Points, in no order, along strands that fork, close into loops and pass close to each other.
Two points are linked if the straight distance between their rows is under 88.5. Some points are linked to none.
j_133: [  4  13 -22   4 -19  -1  -4 -23 -21  18  23 -44   4  -7  30  20 -10  32
  23  13 -40  -4]
j_740: [ 22  -4  10   9  15   7  15   9  13  18 -19 -32 -32  -6  -9  40   7 -19
 -15 -10  -6 -21]
j_919: [ 24   1  -9 -10  -1 -17  18   0  -6  -4   1 -39 -67 -20   5   0 -34  -6
 -45  -6  20 -43]
j_506: [-12  28  20  13 -35  10 -22 -12  -2  14  19 -41  18 -13  15  36  12  10
  26 -17 -47  -9]
j_285: [-20  28   1   5  -7  48   7  10 -14  -7  45  24  30   6  48  15  29  -1
   4  40 -36 -44]
j_792: [  4   6 -19  18   5   7 -10  49  27 -20   4   7 -35 -23 -13 -17  -4 -30
 -38 -57 -15 -54]
j_620: [ 31 -14   3  -1  32 -14  43  -1  -4  19 -31 -20 -47  -5  21  17   3  14
 -47  45  11 -23]
j_482: [  0  37  38  19   6 -20  15   3  19   6  -3 -31 -13   7 -14  54  47 -15
  29 -22 -49   0]
j_246: [ 23   3 -18 -18 -11 -18  43 -33 -47  17  -7 -50 -18   8  21  -4 -16  55
 -37  34  12 -27]
j_979: [ 10 -11 -17  -9 -38 -51  -8 -25 -39 -10  20  57 -20   2  -2 -17   7   1
  47 -52   1   3]
j_857: [ -1   6 -18  -1   6  -1  55  -6 -42   2  15  -2  18  13  37  -1  14  22
 -14  53 -28 -29]
j_853: [-39 -17  22  11  12  38 -40 -15   8   7 -10  19  54  27  -4   7  -1  31
  19  10 -10  39]
j_703: [ 13  -5 -33 -22 -41   3 -21  19 -12  20   7  53  18 -25 -20  -1  -9  -3
 -15 -37   6 -15]
j_164: [-34  21  44  18   0  20  -9 -15  11 -24  45 -18  42  31  30  39  40 -12
  40  24 -26 -18]
j_495: [ 12  -2  28  17  22 -28 -12 -39  14 -25  -2  -6   0 -16  -2 -20   7  -3
  75   4  26  81]
j_18: [ -1 -47 -21  -9  21 -21  45  18 -12   6 -13  21 -14   1   1 -16 -19  11
 -17   4  14   1]
j_877: [-35   8 -13  -2 -16  16 -10  19 -14 -20  43  -2   7  -5  24 -47  -6  16
  -7 -39 -20 -50]
j_298: [ 27 -37 -20  -3  20 -42  37  -5  -3  13 -14  -8 -57   3 -13  -1 -13   5
  11   7  22  19]
j_706: [ 23 -12 -14   5  10 -48  25 -25  -1  19 -23  -5 -11 -10  16  43  15   9
  36  34  -4  44]
j_813: [-15  -1  22  10  38 -11  21  -2   2 -10  -2  10  41  13  24  48  34  -7
  27  64 -35 -17]
j_139: [ -2  -4 -30 -34 -37  19 -43  -5   8  16   2  48  17 -26 -33 -22 -31 -16
 -31 -25  46   3]
j_38: [ 11 -14   3 -45 -34  10 -14   0  27  22 -22   3 -29 -31 -31  14 -41 -23
 -28 -31  50  -1]
j_674: [ 18  23  -9   4 -20 -26  23 -42 -36  12  11 -47 -14  -1  39  15   1  43
   4  49 -20 -18]
j_752: [-11 -10 -47 -18 -29 -11  10  41 -40   6  14  62   5 -25  -5 -25   7   3
 -15 -25   3 -25]
j_487: [ 29  28  31   2  14  57  -7  28  40   2 -20 -23  33  -6   2  26   9 -57
 -35  58   3 -16]
j_520: [-11   7 -29  13 -20 -39  10  -7 -37  -5  30 -35 -28 -10  28  -5  -3  25
  30 -21 -22 -15]
j_741: [ 25  -2  33  14  28  21   1  22  43   4 -31 -30   7  -5 -15  36   7 -40
 -33  15  -2 -17]
j_195: [-23 -15   2   2   0  20 -31 -46  -8  18  -4   1  42  16  -5   4 -37  42
  30  13   7  33]
j_935: [ 32 -17   5  13  22 -31  26 -33   8   4 -11 -51   2  -5   9  38  -4  17
  20  46   1  23]
j_907: [-11 -38 -25 -32  -2   0  29   3 -25  11  -2  39  18   2 -22 -27 -35  10
  -2 -10  28  13]
j_943: [-50  15   9  27 -15  13  -3   9 -16 -27  60 -30   5  20  50 -38   4   7
  26 -16 -25 -44]
j_23: [ 10  -9 -10 -22 -17 -19  34 -25 -22  20   1 -47 -39  -4   0   9 -38  25
 -43   1  31 -26]
j_191: [-28   8  22  11  29 -15  12 -36  10 -35  26 -15  49  26  15  38  22 -12
  49  55 -21   3]
j_803: [  4  29   1  10  -9  54   5  31  11 -13  27  26  27 -14  34   6  45 -39
 -22  59 -35 -37]
j_610: [ -7   5  57   7  10  39 -32  -9  24 -11 -20 -61  48   7 -14  -3 -10  -2
 -11  13 -21   0]
j_977: [ 21   4 -13 -24  -7  37 -12  29  31   7 -12  -8  19  -3   2  -5 -24 -41
 -40  32  47  -7]
j_115: [ 21 -23 -17   9  -1 -40  10  11   4 -13 -11 -34 -57   1 -17 -15 -30  -4
  24 -29   7  -5]
j_22: [-29 -39 -28 -11  11   8  15  32 -22  -6 -13  63  29  31 -13 -57 -21  20
   0 -19  19  18]
j_168: [  2 -21 -17  10  -5 -39   6  -1   3 -16   6 -30 -70 -21 -23 -26 -45  -9
 -26 -49  11 -43]
j_638: [ -6  30  46  14  -7  30 -32  20  29  -5 -17 -46  26   1 -18 -15   5 -25
 -30 -16 -15  -9]
j_411: [-26  12 -39  -6 -15   1  22  36 -36  -1  35  26  21 -15  14 -46 -16  16
 -20 -13 -12 -42]
j_51: [ 29  -6  15  -5  30   7  37   6   7  10  -6  -6 -10  -2  21  24   4  -9
 -26  67 -10 -30]
j_895: [-18 -24 -26 -18   2  27 -23  29  -5   0  -6  68  22  12 -23 -61 -20  -4
 -30  -1  53  26]
j_240: [-13 -41  16  -6  -2  11 -38   3   6 -11 -25   6   4  20 -14 -29  -9  12
  17 -27   8  33]
j_875: [  1   1  37  -2   6  37  -8 -12  11  10 -11 -34  42 -11   3  25 -37   7
  -7  37   3 -15]
j_537: [ 17  -6   6  14  12 -33  14 -36  15   1  -3   0   5 -10   5  25  29   1
  73  19   9  67]
j_341: [-51  -5  11 -14   2  37 -70  29 -19 -25  -5  54   9  22   0 -48  41   1
 -43 -52 -20  50]
j_418: [ 27 -14 -20 -13  19 -44  42  -6  -5  24 -22 -11 -73  -6  -3  30  -2  32
 -24  15  24   0]
j_557: [-39  11   5   8  28  12  47 -28 -21 -33  22 -12  32  46  32 -48 -22  15
  25  47 -17 -13]
j_984: [ 22  11  -3 -33 -18   8  -5  13  24  19 -12 -24 -38 -43   2  45 -28 -32
 -56  -5  46 -19]
j_307: [ -2   4  56  16  12   3 -23  32  44  -8 -40 -28 -21  24 -53 -22  12 -25
 -25 -61 -16   8]
j_409: [ 12   1  -3   0  26   2  73 -20 -43 -19 -19   6  11  15  28  -3  33  31
 -24  95 -21 -32]
j_291: [-13   6 -28 -21  -9  28  17 -19 -12  46   5  -4  23 -22  -1  12 -49  27
 -25  33  23   2]
j_530: [-10 -30  27 -38   6  26 -80 -12 -20 -11 -36  51  25  32 -23 -30 -11   0
 -26 -10   8  71]
j_358: [ -4  36  25  14 -30  34 -23  16  11  -5  12 -23  33  -9   1   4   7  -7
 -10 -33 -32 -24]
j_684: [-12  17 -11  13  21  56 -29  23  25   9  -3  27  47  -4 -13 -18 -11  -4
 -27  26  15  16]
j_669: [ 26  12 -27   3   0  26  -8  56  30  12 -19  19 -10 -23  -4  26  27 -39
 -42  -5  -2 -21]
j_702: [-26 -10   6 -12  -8  23 -87   3  -9 -28 -24  26  16  12 -29 -50   2   4
 -42 -37  -5  41]
j_525: [ 14   8  -4  -3  21  38  29   8  -3   0  -4  22  32  -6  15   1 -11 -14
 -29  67  -8 -18]
j_770: [ 21  40  23  13   9  49   0  31  20 -17  -8   2  44  -1   3  28  30 -47
 -16  36 -40 -31]
j_666: [ 19 -33  24 -28  -6  -5   2  -7  31  18 -33 -17 -29 -15 -40  11 -30 -12
   4 -15  34   4]
j_203: [  4 -16   2  12  29   6  14  25  15   7 -16  21  17  -9  16  53  40 -12
   7  23 -40 -14]
j_90: [ -5  -3 -22   1 -42 -56 -12 -22 -27  -5  27   0 -35 -10   4 -12 -15  10
  49 -44  -8  13]
j_229: [ 20  20  42  17   8  -9  -1  20  41  23 -37 -19 -33  23 -57  15  33 -24
   8 -54 -31   6]
j_419: [ 16   1  31   0  14   3   9 -47  12   1  -8 -54  13  -6   8  32 -24  -3
  13  72  -8  -2]
j_880: [-18  -6  -6  22  -3  11 -33  45  23 -37  -8   3  -4  -4  -9 -47   9 -20
 -25 -58  -4 -32]
j_21: [-18 -23   6  -3 -13  -6 -36  -1   7 -30   2  -5 -21   0 -26 -57 -16   3
 -19 -64   9 -18]
j_81: [ 40  28 -16  14   4  17   7  38   4  15 -11   4 -10 -26  27  53  27  -9
 -50  29 -16 -32]
j_15: [-31   7 -30   8 -11 -37  25 -20 -35  -8  54  13   6  16  22 -17  22  28
  72  -9   2  30]
j_750: [-33   5 -18  -3  16  51 -36  13   9   4 -24  64  42  13 -12 -34 -16   1
 -31  10  26  42]
j_382: [ 23  11 -33 -45 -25  -3  12  20  -5  33  -5   0 -29 -43   9  37 -28   1
 -57  15  51  -4]
j_2: [ 12  14 -45  40  12 -69  37 -14 -14  -3  24   5 -51  -4  16 -16  24   9
  41  -8   2  31]
j_331: [-17 -11 -17 -18  -8   2  19  -8 -26  25  16  58  28  10  17   8   3  34
  59   6   8  26]
j_182: [-14  14  39  32  37  -8  -7  11  37 -22 -11 -42 -23  38 -13 -24  30  -1
  28 -39 -18  24]
j_959: [  1 -37  31   6  20 -25 -19 -33  10 -21 -16 -21   3  22 -16 -30 -17  14
  63   6  30  66]
j_897: [-25  -2 -14 -12 -35  17 -76   2  10  -9  -7  37  25  -4 -36 -43 -25 -12
 -49 -32  31  18]
j_254: [ 19  17 -25  46  45 -45  35   5  17 -27  24 -10 -63   4  14 -20   6  13
  29 -17  -7  -2]
j_521: [-21  -1 -33  -3   4 -32  56  -6 -36  -5  33   3  14  20  30  -2  16  26
  22  18  -9   7]
j_941: [ 12  35   9  27  -3 -42   2 -19  12  -8  21 -46 -30 -14   6  32  46  -2
  46 -28 -37  21]
j_519: [-32  10  -7  12 -24 -15 -17 -21 -12   5  48   2   6  16  27  10  33  22
  73 -22  -3  19]
j_414: [  4  -8 -26 -45 -23  -9  28  -7 -20  19   2 -16  -8 -33 -10   6 -45  18
 -33   8  44  -3]
j_479: [  3  28  -5  20 -19 -37 -12 -19  -5  -9  35 -10 -16 -12  11  23  46   1
  74 -44  -8  33]
j_261: [-43  29  38  20   0  45   2 -14 -12 -25  49   6  38  22  33  15  33 -13
  27  54 -41 -45]
j_630: [ 30 -31  18 -36 -37 -31 -49 -14 -16  -3  -7  64 -18  10 -26 -28  -2 -25
 -15 -68  15  -4]
j_701: [  2 -28  35   1   3  -6 -35  16  25 -19 -32  -9 -33   6 -46 -35 -18 -18
 -19 -61  17  -7]
j_421: [ 27  33  29  23  19 -11  24   6  29  18 -17 -43 -58   4 -30  43  19 -17
  -6 -31 -47  -6]
j_228: [ 42 -44  31 -29 -12  -7 -14 -13  13  13 -49  26 -31   0 -41  14  -3 -33
   2 -36  47  27]
j_86: [-18  23 -10 -12  14  54  -5  -9   5  30  -5   9  45  -7 -15  -2 -44  -4
 -19  54  41  13]
j_937: [-36 -16   3  10  10   1  -4  -6   3  -6  12  39  42  27  17  -6  19  30
  40   4  -7  19]
j_275: [-16  -3 -22 -11  -4   3  17 -30 -21  30   0  15  43  -1  -9  11 -32  31
  50  25   0  32]
j_379: [ 24 -15  10 -15 -42 -30 -53 -25 -26 -16   0  68   7  25  -6 -18  15 -12
  25 -72   5   0]
j_584: [ 22  12 -36  36  33 -45  43 -26  -5   7   4   6 -32  -9  11  26  39  24
  31  27   3  39]
j_422: [ 20   6 -19  -4  -2  11  -6  58  31  -3  -5   8 -26 -25 -17  -7   1 -51
 -55 -40  26 -31]

A tip is a point with one link. Name the tips that can be reached along the links from each point below, in the order of the rows.
j_479 | j_409, j_203, j_81
j_919 | j_525, j_959, j_254, j_630, j_228
j_702 | j_943, j_341, j_530

A piece is two or more points that can be reached from each other along the links. Count, over all rows, the pieces, the separate loops (a circle has one, a figure eight two, a Y none), the forks (points with three links) and the tips (points with one).
pieces | 4
loops | 2
forks | 7
tips | 11
